Each row is a point on a landscape with many valleys, with its height.
A ball rolls from a point to the lowest of its 4 nearest points, and stops where none of them is lower. Distance is the straight distance between rows; heights are no part of it.
ged (h 44.3): [133 114 154 140 139 179 130 138 132 155  70 139  71 133 133 120 130 135
 148 113 117 132 144  72 156 113 128 156 103 167  82 142 173 129  27 108
 106  75 108 139 129]
sime (h 23.5): [121 116 112 135 115  82 112 134 103 132 143 156 186 149 120 143 137  81
  81 169 102  80 143 127  95 151  75 142 173 111 103 167 116 139 156 177
 153 132 172 155 140]
lafum (h 24.7): [142 165  89  99 137 112 115  80 148 115 162 170 152 129 121 149 150 173
 218  91 223 192  88 180 229 153 124 123 179 124 120  94  90 145 131 106
 119 171  95  94 181]
dev (h 23.4): [ 95 140  99 109 150 115 110  99 131  99 150 183 190 179 100 154 145 147
 123 108 137 121 131 175 169 164  87  68 143 106 147 149 129 145 160 146
 161 133 110 148 128]
Nud (h 44.4): [ 86  88  88 134 147 169 128 105 164  98 130 215 147 168  98 136 136 167
 125  87 110 135 138 170 183 136 105  43 107 124 141 141 163 115 115 119
 151 109 108 130 126]
miguk (h 52.4): [ 81  89  84 135 130 176 114  96 159 100 145 196 127 154 106 145 116 160
 207 107 143 180 106 146 219 122 172  96 139 142 121  76 162  89  88  95
 109 123 104 111 175]
soku (h 43.4): [121 135 133 120 130 160 128 145 159 105 140  92  85 125 130 123  96 163
 209 125 140 168 113 151 159  95 193 121 111 121 175  79 138  92 108 111
  78 151 112 100 150]
Ber (h 33.2): [183 168 159 116 122 124 129 144 142 152 109  64  79  97 120 121 109 110
 168 143 182 138 126 113 139 126 141 203 112 176  65 107  99 176  71  89
 115  95  93 133 116]
nuzuz (h 41.8): [122 106 146 126 142 113 124 123 100 174  99 154 131 106 141  87 161 120
  49 162  37  76 150  70  58 130  90 125 127 112 125 171 135 121 148 144
 111 131 148 163  87]
voki (h 29.6): [141 147 156 131 132 141 141 146 138 134 111  62  97 109 149 117 111 131
 134 126 128 129 127 123 105 104 158 146 112 131 163 117 139 109 129 118
 102 137 118 121 115]
dafi (h 17.3): [186 152 154 109 111  96 122 132 118 153 127 102 112 120 112 130 125 101
 139 156 169 131 128 111 134 161 112 196 118 167  45 122  89 190  96  90
 152  84 113 131 110]
zava (h 34.7): [106 119 148 146 137 142 133 126 108 163 108 131 128 108 160  92 139 130
  70 132  54  93 135  90  70 108 118 117 128 108 172 158 156  95 162 143
 107 144 159 150  89]
Gufu (h 44.2): [121 101 159 114 155 114 137 126 110 168  96 134 117  96 152  91 161 128
  42 173  44  77 154  79  42 142 110 121 115  94 151 152 128 128 171 117
 101 152 128 164  63]
lar (h 31.2): [115 123 132 144 126 151 126 125 120 140 113 130 142 138 136 123 137 150
 106 117  80 104 130 115 120 120 115 116 123 124 148 158 157 108 121 143
 129 122 138 139 116]
Bevad (h 30.0): [106 125 131 155 126 158 134 130 123 137 136 118 132 133 149 109 121 150
 115 116  79 126 121 128 116  98 154 104 120 109 182 129 164  89 143 137
 110 141 140 129 112]
zimor (h 52.6): [ 57  83  99 156 119 186 116 106 140 102 168 190 111 143 100 132  92 138
 225 127 127 194 109 104 205  93 216 107 135 129 126  40 162  60  91  94
  88 131 130 120 185]
buko (h 26.1): [142 135 138 111 121  95 136 134 121 116 134  90 150 120 143 137 125 124
 101 154 129 109 121 141  80 145 120 136 130 102 147 136  97 134 174 144
 137 148 137 128 125]
pepo (h 40.6): [119 127 120 122 127 165 114 123 154 108 135 130 104 137 128 146 107 165
 219 112 154 176 106 142 187 113 179 136 130 137 134  90 145  95  84 114
  97 142 105  99 167]
ketot (h 26.0): [ 98 119 107 149 134 145 105 109 123 133 123 178 171 159 112 136 149 139
 106 108  85  95 134 136 148 131  89  97 146 125 124 176 163 117 123 155
 155 112 137 153 124]
daga (h 29.8): [152 139 146 113 128  93 147 150 122 123 124  48 108  77 155 128 110  96
 103 151 156 116 123 132  53 125 145 152 123 126 135 114  94 143 178 120
 121 146 141 116 115]
Zap (h 29.4): [162 169 123 104 115 106 120 122 148 111 157  81 132 104 136 152 137 137
 190 110 207 167  90 173 154 128 134 152 157 127 127 107  69 136 142 133
 135 163 120  86 166]
sil (h 40.0): [108 113 107 102 132 157 120 120 174  98 144 150  86 138 108 139 104 180
 252 124 158 185  94 163 205 119 190  99 123 131 138  58 116 104 101  94
  83 149 101  90 172]
Pili (h 20.5): [135 143 128  92 140  87 110 106 122 113 116 180 175 171 103 159 150 116
 122 128 147 104 134 143 165 184  62 121 150 127 103 167 125 171 131 147
 179 119 115 155 131]
loger (h 48.6): [ 81  87  76 147 135 172 118  93 151 102 130 224 150 162 101 147 132 159
 169  93 141 164 121 157 220 132 127  83 144 152 114 115 179  99  91 108
 131 113 111 126 161]
nam (h 28.2): [129 125 145 144 115 120 141 144  98 149 120  95 128  99 158 119 119  96
  82 134 108 108 128  99  72 112 128 147 135 123 141 144 130 117 156 146
 128 132 160 125 116]
fam (h 25.4): [ 93 125 104 146 126 122 123 112 119 117 184 133 179 163 129 125 121 159
 100 131 100 119 120 173 111 128 133  67 135  77 188 120 123 110 195 153
 141 158 138 136 111]
Kov (h 31.7): [100 114 103 138 132 148 125 108 154 102 158 152 143 174 114 127 123 184
 157 109 108 150 122 181 168 125 156  59 107 112 178 100 131 113 137 113
 124 138 106 115 123]
Pevid (h 20.8): [118 134 113 120 131 136 116 103 135 110 121 169 161 165 114 153 147 150
 144 100 134 127 118 150 182 151  98 105 140 139 124 151 147 139 108 137
 163 117 107 129 141]
sote (h 42.1): [134 143 153 153 115 160 133 143 118 146 112  86  95 112 149 133 107 113
 157 114 147 154 121 103 137  90 154 178 130 145 129 119 146 114  82 128
 110 118 126 116 145]
Zeg (h 20.6): [136 109 141  95 134  70 144 143 113 128 123 125 146 123 140 128 136 110
  52 194  86  80 147 114  46 166 100 139 128  88 130 146  99 152 176 136
 123 149 138 162 102]
gofat (h 46.0): [ 80  86 108 155 126 175 122 121 145 110 156 164 108 155 110 116  93 164
 197 124 103 170 121 129 184  89 205  90 105 118 158  69 163  69 101 102
  97 134 128 115 158]
kunuz (h 24.2): [154 165 126  76 139 106 122  99 158  99 122 153 142 149 117 168 141 156
 186 100 182 143 103 172 194 169  99 113 139 139 120 130 109 166 123 124
 148 131  89 115 145]
mag (h 47.3): [116  97 126 120 135 178 125 127 162 109  92 161  89 147 128 144 119 165
 188 108 135 153 120 126 183 125 150 120 117 147 118 123 173 108  53 108
 117 109 105 115 150]
pidav (h 25.0): [117 145 125  81 154  82 108 117 122  87 146 158 184 171 111 163 136 127
 110 148 130 102 135 165 122 185  82  92 136  76 150 162 103 162 184 162
 164 148 115 159 128]
duk (h 34.9): [167 100 124 102 112  35 151 161 116 113 131 108 123  94 139 121 117  75
  63 214 137 103 154 115  34 171 127 166 118 120  89 128  64 180 173 111
 127 142 143 148 107]
Desa (h 16.3): [150 123 131  87 128  62 110 127 106 122 124 198 168 174  93 140 146  80
 100 177 127  84 162 106 141 203  46 153 137 134  60 171 103 198 123 140
 174  95 135 169 122]
fim (h 35.1): [139 130 157 136 130 135 133 135 101 177  82 109 108 106 137  94 136 110
  77 139  79 106 146  62  89 115 122 162 105 149 103 151 139 139 111 117
 108 105 133 152  91]
Buri (h 46.6): [154 118 155  84 162 143 139 133 152 121  66 124  92 122 112 120 148 155
  94 124  99  87 160 118 118 152 101 106  75 143 108 145 134 162  97  95
 125 102  88 145  87]
lili (h 34.2): [141 152 155 120 142 152 139 165 153 123 102  64  60 107 136 116  90 136
 189 128 142 144 123 124 131  90 185 146 107 140 164  97 152 100  90 102
  67 139 104 122 132]
Dires (h 30.1): [ 72 102  84 187 132 159 111  96 131 133 181 191 167 162 119  98 137 164
  88 119  43 102 135 154 133  96 137  43 124  95 180 134 165  89 171 145
 124 135 155 158 101]
mif (h 34.4): [141 105 129 122 114  76 128 146  93 155 121 156 146 125 125 110 142  86
  56 191  77  81 154  84  65 160  81 158 132 119  82 164 102 159 145 146
 131 116 160 161 108]
Togub (h 50.2): [ 82  71  94 165 145 160 134  97 161 110 161 217 124 180  98 111 131 180
 104 110  76 123 159 176 158 117 131   8  75  88 177 111 156 107 139 114
 135 121 123 133 100]
vufeg (h 18.3): [124 145 108 122 124  87  99 110 109 118 149 161 198 164 108 158 145 102
 129 137 152 115 121 156 153 161  78 135 186 122 109 158 121 140 152 164
 173 140 138 137 148]
Fulab (h 33.1): [100 135 130 184 111 164 143 144  99 151 135 113 118 100 166 112 110 105
 105 103 106 142 125  90 106  67 147 146 143 132 156 136 165  86 133 169
 108 130 179 130 135]
mev (h 36.0): [141 140 156 151 119 135 142 147 101 173 100  99 106 103 144 103 122  92
  98 137 112 119 140  72  95 103 133 177 118 146 104 141 131 138 109 124
 116 103 146 137 110]
penun (h 66.3): [114  79 125 109 158 171 146 134 183  98  97 183  85 151 113 132 127 186
 127  97 101 128 151 164 155 126 115  47  68 111 154 138 164 108  91 104
 129 107 103 111 105]
fel (h 36.6): [137 130 150 146 114 122 148 155  92 155 110  78 100  83 154 116 110  71
  92 132 142 122 133  81  68  99 142 175 128 140 121 126 127 132 144 133
 118 115 158 118 113]
lom (h 31.8): [103 118 127 152 128 173 115 121 127 139 107 153 124 141 135 121 139 159
 127  98  86 119 128 102 146 111 121 122 121 140 134 156 175 103  84 139
 129 105 132 140 131]
zomus (h 25.3): [138 134 117 127 106  87 123 132 110 109 163  93 158 112 136 154 133  94
 124 132 179 130 110 153  95 139 118 144 166 113 130 125  88 132 180 165
 165 155 160  94 165]
zod (h 29.0): [158 154 125 125 109 111 127 133 122 119 159  70 120  83 140 149 133 104
 165 109 223 157  99 154 119 119 141 156 165 126 121  97  76 131 161 156
 154 154 149  71 176]
nare (h 24.0): [121 143  88 172 104 147 118 116 118 124 186 117 150 107 134 133 138 117
 180  91 215 192  90 156 176 107 151 151 186 130 122  80 110  95 142 150
 138 165 138  69 198]
Kat (h 20.1): [ 97 125  82 138 121  79 101 123 100 110 171 156 213 158 113 155 138  83
 100 156 146 103 134 170 125 144  85 115 202 105 120 157 115 121 186 182
 166 160 164 143 151]
vapus (h 14.2): [168 166 157 109 148 132 137 147 164 131  90  55  73 102 126 118 107 134
 168 135 154 124 130 129 128 119 154 164 101 165 106 109 123 145  83  85
  87 118  81 134 119]
Pizu (h 17.6): [143 141 161 116 157 157 141 152 149 143  79  79  65 107 135 104 110 145
 139 122 106 120 139 107 113 104 162 132  91 145 151 120 157 117  89  86
  82 124  95 141 101]
Mobos (h 21.7): [103 127 107 163 107 148 124 123 114 126 172 118 164 135 134 127 121 135
 136 104 134 154 108 149 140 101 150 121 151 125 154 116 135  91 150 154
 134 146 142 109 152]
nafek (h 23.2): [126 147 169 149 155 142 163 163  99 184  83  85  73  69 157  80 113  80
  84 131 105 133 148  54  77  77 164 157 113 147 156 126 151 109 132 110
  79 131 142 148  80]
Zupab (h 22.7): [122 133 112 163  96 121 122 134 101 132 165 100 156 109 139 143 128  91
 133 108 173 143 107 137 116 111 129 150 171 128 125 122 122 111 157 171
 162 141 162  89 163]
mekiv (h 22.3): [181 146 143  99 111  65 139 141 124 120 134  73 123  91 127 137 118  90
 114 170 168 117 131 130  76 149 128 175 123 139  88 123  62 171 152 118
 141 127 138 122 122]
pela (h 32.4): [138 135 136 112 136 149 125 125 156 113 104 122 118 146 129 144 134 165
 160 106 124 127 119 146 157 143 126 115 113 138 132 135 141 128  98 116
 133 118 101 122 130]
Tiro (h 21.9): [142 125 131 128 105  89 131 144 103 137 127 107 151 121 135 131 130  84
  89 159 127 101 130 109  80 145 105 163 147 129 102 149 105 142 151 148
 149 119 158 129 133]
taz (h 35.2): [146 136 157 109 144 131 136 135 141 127  94  95 110 124 134 122 134 161
 112 129  95 102 132 128 105 136 131 117 102 125 147 134 133 131 126 110
 113 129 107 142  95]
geg (h 22.2): [114 124 121 136 120 115 122 128 106 135 139 128 171 141 135 137 132 119
  88 137  96  97 125 131  90 130 105 124 151 109 136 156 131 119 162 162
 147 136 154 139 127]
tovek (h 24.9): [113 155 103  80 160  99 115  87 139  86 143 193 180 169 103 158 145 146
 155  96 180 136 121 185 194 181  84  74 137 113 141 148 119 169 159 135
 168 138  91 140 139]
Fosa (h 29.1): [155 121 147 114 118  81 140 147 103 152 111 104 128 100 129 109 127  91
  74 180 105  99 149  93  65 152 119 173 114 137  85 140  95 167 145 113
 129 120 139 145  98]
beve (h 24.3): [143 152 119 147 107 141 116 123 126 125 160  99 136 113 144 143 131 122
 187 102 205 179  96 148 166 109 145 168 164 135 123 102 111 108 120 140
 137 151 131  79 178]
zavi (h 23.8): [132 123 126  97 150 129 122 112 138 118  92 184 151 163 107 144 153 131
 108 111 117  92 144 131 160 171  60 102 120 132  99 175 144 164 108 141
 174  96 112 146 121]
kefem (h 26.2): [172 157 154  92 127  96 129 124 136 122 109  93 124 122 122 147 134 129
 134 144 149 117 125 130 126 161 110 161 115 148  91 133  92 171 115 111
 141 112 105 140 119]
pama (h 27.1): [146 134 140 129 120 129 118 116 120 144 108 138 135 149 124 140 148 126
 124 121 121 110 125 109 147 150  95 157 132 152  86 157 136 151  90 134
 152  92 123 135 129]
Vave (h 45.2): [125 114 156 131 153 159 135 133 140 149  86 129  89 123 143  94 136 158
  99 118  60 102 148 105  99 112 136  90  86 112 175 144 170 101 115 109
  99 129 118 139  80]
Gik (h 27.8): [ 91 118 106 169 126 156 108 113 119 140 135 171 161 145 128 120 141 146
 100 108  64  97 127 122 135 108 106  96 142 124 144 170 169 102 130 161
 133 123 151 153 120]
lafes (h 13.0): [164 134 144  92 118  66 128 131 119 124 119 108 141 129 119 144 130 105
  96 179 131  97 139 123  88 177 105 162 122 125  93 149  85 170 150 125
 151 121 131 147 115]
Vaso (h 7.3): [134 106 125  90 137  40 137 148 124  89 147 134 164 143 148 149 132  91
  59 204 117  88 142 141  39 180  92 126 143  72 145 140  79 156 191 155
 140 168 146 159 136]
Nafot (h 48.7): [ 60  74  62 178 143 178 119  85 162 104 160 244 149 166  91 111 137 153
 113  98  82 130 148 164 189 106 127  29 115 132 140 123 177  88 116 114
 123  97 131 149 129]
gezor (h 29.5): [120 133 109 107 135 144 122 109 164  98 151 141 121 146 115 143 120 183
 206 104 149 167 102 180 185 127 159  91 121 127 156  94 119 121 118 107
 114 147  95 102 150]
zifo (h 16.4): [121 153  91 131 116  97 108 108 113 117 176 139 201 143 118 152 146 110
 147 116 184 151 104 172 160 142 101 128 194 119 123 126 105 124 168 155
 168 160 137 108 160]
gudi (h 30.7): [162 130 147  84 138  90 130 133 117 135  98 116 124 119 110 121 143 123
  79 171 104  88 157 107  90 178 106 147  95 141  76 149  95 186 128 103
 140 112 106 164  85]
koz (h 28.3): [185 188 147  76 126  87 123 112 164 112 122  78 104 104 117 150 131 139
 179 140 191 127 114 156 145 153 112 166 122 159  89 119  68 185 113 101
 132 126  91 125 125]
vos (h 21.6): [173 152 147 115 100  92 122 124 116 140 134  99 138 127 124 147 132 101
 141 138 172 130 113 128 127 153 103 186 146 145  80 133  93 167 120 128
 157 106 135 114 136]
Sata (h 9.4): [105 111 120 147 125 113 117 131 102 153 126 158 165 130 135 115 146 108
  61 157  56  68 143 104  73 122  84 125 154 103 123 175 142 116 163 174
 134 134 177 161 114]
Lila (h 10.9): [148 122 157 118 136  93 153 156 113 157 101  75 107  68 155  99 115  89
  61 179 113  98 148  90  44 133 140 158 109 131 123 121 105 145 174 101
 106 141 130 148  80]
mez (h 27.0): [123 133 107 118 119  93 124 127 118 102 175 101 179 138 136 149 124 124
 104 140 146 131 110 170  91 140 126 105 152  88 160 126  90 127 202 163
 152 172 153 113 144]
Luvuf (h 25.2): [160 132 146 137  98 102 128 141  98 157 131 103 126 114 129 127 127  78
 110 149 148 124 129  93  98 137 112 190 135 150  74 135 105 160 117 127
 149  95 148 125 123]
nemuf (h 21.2): [130 143 104 105 140 122 118  88 140 113 135 176 161 156 114 158 148 153
 178  92 179 156 104 170 212 160 104 116 160 141 116 131 132 143 114 125
 148 131  96 120 158]
pez (h 44.1): [111  80 125 126 146 185 134 129 162 116  81 176  89 146 119 130 133 169
 139  92  98 134 141 126 166 114 121  88  91 138 130 143 180 101  65 115
 122 101 118 124 127]
bevid (h 39.9): [ 76  95  97 174 121 175 117 110 140 116 161 176 138 157 113 114 118 168
 155 110  88 153 124 136 175  95 174  77 118 127 165 101 171  77 115 119
 112 122 134 129 141]
neru (h 38.8): [ 94 105 108 147 135 163 123 114 142 113 140 173 138 164 118 126 134 175
 127 103  84 127 129 154 156 120 131  61 107 114 168 133 160 103 122 127
 133 123 120 132 117]
Vug (h 30.4): [118 125 131 149 117 162 127 132 128 130 122 120 124 135 143 127 118 149
 150 110 111 143 120 119 144 107 149 134 126 130 148 133 161 101 101 133
 117 124 128 121 139]
vigig (h 27.7): [115 120 143 132 136 130 133 123 118 135 129 116 136 131 153 115 134 149
  86 143  74  99 126 135  75 128 132  94 117  87 184 140 137 106 173 133
 122 153 134 140  84]
rara (h 33.0): [172 122 130 132 100  73 141 165  96 136 139  69  84  62 134 120 107  39
 107 164 194 129 140  97  54 133 152 181 121 152  66  95  77 187 152 106
 141 103 160 106 116]
rit (h 70.7): [ 70  49  91 140 135 169 139 106 183  93 136 226 100 167  87 130 109 168
 171 111 113 165 134 158 199 106 165  42  86 119 135  78 159  89  99  85
 120 107 119 109 138]
karer (h 14.9): [110 137  80 164 109 138 111 108 121 122 187 134 183 134 126 133 139 125
 165  97 185 178  96 163 179 112 147 138 182 131 129  94 121  98 149 144
 135 161 131  93 178]
dedi (h 23.3): [196 163 152 110  99  86 125 132 131 138 146  77 109  93 118 139 121  92
 160 144 207 140 114 126 120 145 118 204 131 162  55 104  63 188 111  97
 147 106 120 109 125]
rolu (h 25.1): [173 132 147  96 113  78 119 132 114 140 124 145 137 142  96 132 141  99
 110 166 135 110 139 104 127 183  86 178 113 156  46 145  95 195 104 110
 163  83 122 152 103]
tad (h 32.6): [156 145 133 149  98 114 134 144 106 134 149  73 104  86 148 144 124  70
 147 112 212 148 111 119 107 114 139 176 155 138 107  99 101 139 133 153
 154 131 161  77 165]
mele (h 27.3): [ 99 125 125 157 114 157 144 139 136 118 179 102 105 130 145 101  89 153
 163 120 122 170 116 149 140  76 207  98 110 108 203  67 137  75 156 124
  92 158 142 102 133]
zage (h 33.7): [158 161 131 100 122 131 113 117 160 115 132 113 107 123 133 150 130 163
 224 110 197 176  93 157 191 138 140 155 149 146 112 105 103 136  88 114
 117 145  94  94 170]
Faza (h 23.1): [112 141 105 132 121 124 124 109 128 108 182 124 169 156 120 133 129 163
 144 113 133 149 112 177 149 127 144  86 135 109 174 109 112 113 166 138
 138 158 121 113 135]
sut (h 34.1): [152 139 157 124 133 152 131 135 141 138  85  98  93 126 129 126 128 138
 145 118 129 129 128 108 142 124 137 163 110 155 112 131 142 133  72 104
 117 100 104 132 121]
lumi (h 43.6): [132 105 131  97 161 160 138 123 163 107  84 182 115 152 113 137 152 160
  85  92 108  99 158 143 141 157  73  61  83 117 129 167 147 142 106 126
 155 103 103 133  98]
Totad (h 16.9): [132 134 156 133 129 130 144 141 123 136 120  83 114 106 162 113 118 131
  93 133 105 112 125 122  76 113 148 126 120 109 174 128 131 109 165 129
 112 149 136 128  95]
zamev (h 26.4): [132 157 129  89 140  91 118 116 137  93 154 118 171 152 121 160 138 150
 126 140 142 119 117 175 119 167 104  98 135  93 155 142  86 153 175 147
 151 154 117 138 129]
vezem (h 41.0): [134 111 151 120 156 163 128 125 131 158  58 140  90 117 130  95 157 146
  88 113  66  96 160  82 112 119 107 109  84 144 112 158 161 129  77 109
 112 102 108 142  94]
sutun (h 13.9): [148 153 122 127 109 107 114 116 120 125 150 118 165 135 127 154 140 118
 153 116 176 143 106 153 154 142 110 159 172 132 110 133 110 135 135 149
 159 137 134 104 156]
niveg (h 37.3): [138 143 159 158 123 157 141 147 114 168  88 100  83 115 138 110 112 107
 132 125 132 142 139  64 126  90 148 189 112 157 104 131 153 129  62 117
  98  94 126 140 123]
bipi (h 27.4): [133 152 105 132 115 136 128 133 135 108 190  73 127 102 142 130 124 146
 175 100 189 176  95 175 136  98 170 118 146 114 168  74  81 107 177 141
 126 179 137  70 168]
Fila (h 57.3): [110  92 134 111 142 174 126 144 173 105 108 146  69 141 115 127  97 176
 200 119 113 147 121 146 165 108 179  84  83 121 158  97 165  91  83  94
  91 121 112 106 133]
zono (h 41.6): [133 111 140 147 107 104 138 155  78 177 117 123 117  89 139  97 126  66
  64 161 100 106 144  62  59 123 113 180 127 139  86 149 111 145 146 138
 123  98 174 140 104]
zibe (h 39.2): [150 141 161 133 131 164 133 145 139 151  87 105  69 127 133 131 116 125
 181 119 154 145 131  90 160 118 147 181 113 166  84 118 151 139  33 102
 101  92  95 128 140]
lugop (h 13.5): [111 133  89 132 121 146 110  97 150 111 173 152 143 137 116 139 131 163
 216 101 184 202  94 160 214 126 160 124 165 133 125  73 111 104 120 107
 112 162 102  88 188]
vak (h 13.4): [147 156 169 135 157 133 151 164 128 166  78  65  74  71 142  86 108 104
 103 138 119 121 147  83  85  93 164 159 100 153 140 115 140 129 125  83
  74 132 107 152  83]
Sepa (h 26.5): [ 82 128  88 153 125 131 116 107 116 114 185 152 200 168 111 134 131 145
 103 122 104 117 123 170 137 127 119  76 160 104 158 136 130 108 184 157
 146 149 139 143 126]
Vetet (h 41.2): [135 140 155 119 137 166 133 157 154 128  97  90  67 119 129 131  98 137
 197 125 143 160 127 115 155 102 175 159 112 144 135 103 158 106  62 106
  78 125 102 121 147]
rosev (h 46.3): [130 105 158 107 162 141 129 118 119 169  72 144 105 111 136  90 167 146
  52 138  37  78 162  81  70 137  97  98  98 111 133 160 146 132 131 115
 111 129 115 163  63]
Misal (h 44.9): [135 157 160 171 124 161 166 170  92 166 107  82  66  81 155 116  98  65
 117 112 156 156 141  58 105  63 168 191 132 149 133 115 146 121  89 131
  93 106 157 129 127]
nuka (h 18.1): [129 140 130 150 102 135 117 124 115 139 135 116 146 128 137 141 132 114
 133 115 140 136 113 123 136 117 117 162 156 139 117 139 136 116 117 154
 144 120 144 114 147]
maviz (h 30.9): [112  98 123 134 150 172 121 112 139 134  95 180 127 143 114 118 154 162
  84  95  62  89 155 114 132 125  86  74 108 121 132 179 176 118 102 142
 141 103 130 142 107]
Migoz (h 20.9): [120 152  99 111 132 118 113  97 141 101 169 141 175 157 116 147 141 161
 163 101 162 160 107 184 177 140 131  91 149 111 158 114 100 128 156 131
 141 151 102 112 147]
dege (h 26.8): [141 153 133 129 116 134 130 141 137 115 145  63 112 105 149 132 115 134
 171 107 174 159 104 152 129 102 166 150 133 128 155 100 108 111 138 134
 111 153 128  92 155]
kofa (h 27.9): [138 115 141  99 143 125 126 122 123 140  83 165 135 147 107 129 162 135
  74 134  83  74 158 104 115 161  69 113 106 132  93 176 133 165 109 136
 155  97 119 158 105]
kivu (h 27.2): [154 103 114 117 103  47 132 156 102 118 144 136 150 132 135 134 127  65
  72 197 127  98 150 116  64 170  92 165 149 119  87 146  83 166 159 148
 153 129 165 142 137]
dedo (h 29.9): [145 136 164 126 153 170 140 156 142 150  62  93  61 112 126 107 107 131
 154 124 118 131 146  79 135 103 161 154  89 163 116 120 167 127  53  89
  78 102  93 144 116]
latil (h 6.1): [102 131 107 169 106 166 137 143 117 115 182  97 121 112 147 118  99 125
 167  98 173 190 112 139 148  74 192 130 145 123 170  68 132  79 148 149
 112 163 152  83 175]
Bokem (h 44.0): [128  96 130 135 119  91 132 146  83 174 114 157 134 104 140  88 141  79
  45 191  56  85 150  64  45 136  91 162 134 125  88 164 111 147 154 148
 118 122 169 157  99]
dirot (h 23.6): [127 129 131 117 131 113 115 119 113 127 108 163 161 157 109 139 155 125
  91 133  94  86 140 121 130 161  72 112 134 121 109 177 136 144 124 152
 158 112 133 154 121]
zab (h 41.7): [ 92  77  96 146 147 181 127 112 161 116 116 219 121 154 105 115 144 172
 100  87  74 119 155 144 155 112 101  37  92 113 143 156 181  99 100 129
 140 108 129 133 111]
sov (h 36.3): [110 137 154 154 132 161 159 162 120 140 132  84  86 101 166 102  97 118
 125 111 120 154 130 110 102  67 185 134 122 118 200 106 164  84 142 134
  89 152 152 117 117]
dedof (h 27.6): [168 145 142  64 139  68 130 129 129 110 107 140 136 135  94 142 143 118
  96 178 128  91 155 124 111 201  81 145  95 131  77 154  81 203 130 113
 156 105 103 170 102]
mese (h 18.4): [103 139  91 144 119 128 108  96 122 119 157 163 188 160 111 151 152 133
 147 102 146 144 111 166 182 134 111 119 175 134 122 137 142 117 133 145
 151 136 120 126 150]
kovi (h 29.2): [126 133 161 146 138 141 146 148 100 174  96 105  99  89 159  91 131 100
  76 134  85 114 142  63  75  99 136 154 118 133 148 146 146 108 136 129
  97 124 149 141  88]
desip (h 27.5): [ 77 118 102 182 112 152 132 114 119 127 189 131 159 148 132 101 115 157
 115 115  83 138 120 155 129  90 165  80 131 105 188 104 151  82 177 144
 119 148 153 125 124]
Nufi (h 32.9): [163 157 156 131 133 100 160 163 124 145 104  34  78  51 143 106  91  74
 112 152 169 122 135 106  64 103 167 168 111 154 123  92 102 156 161  96
 101 136 122 133 101]
fen (h 17.8): [155 155 138 124 106 114 126 124 124 126 133  85 139 119 138 145 127 118
 146 127 165 141 112 135 127 131 126 168 146 136 115 126 102 134 128 138
 145 131 129 103 146]
nov (h 28.6): [164 105 127 124 100  58 147 157  98 126 132  84 109  79 147 122 120  49
  86 177 163 111 139 101  39 150 135 168 133 137  92 113  76 173 171 124
 144 121 169 114 125]
retot (h 24.6): [140 153 136  62 162  97 126 104 150  82 110 168 148 155 106 165 145 142
 128 118 156 110 137 163 161 193  64  93 111 119 119 165 110 183 140 134
 171 113  93 149 125]
dosov (h 25.6): [ 96 125 114 170 114 167 125 127 115 135 152 127 141 135 142 121 115 140
 133 102 106 151 118 124 142  92 155 126 133 128 160 124 162  84 126 146
 119 138 147 124 145]
dero (h 40.7): [107 137 139 168 123 179 144 158 115 139 131 112  83 111 151 120  90 118
 162 109 133 174 125  84 146  58 186 159 131 128 159 105 176  82  84 137
  84 131 147 123 157]

Call two points neighbours if one is among the 4 nearest of the other. Go from one point of each pair to the other, from neighbour to neighbour, staying as low as possible. Name the highest point that can't be avoided.
Lila and vapus: kovi
lugop and Desa: Pili
sutun and karer: zifo
latil and dafi: Mobos
dafi and lugop: vos
vak and vapus: Pizu

For each start below, name the point where the ball stops.
Kov: sutun
rosev: vak
pela: sutun
tovek: sutun
kunuz: sutun

Write out the way that a ball takes from each point below.
Nud: neru Kov Faza Migoz mese zifo sutun
Togub: neru Kov Faza Migoz mese zifo sutun
mag: pela Pevid mese zifo sutun
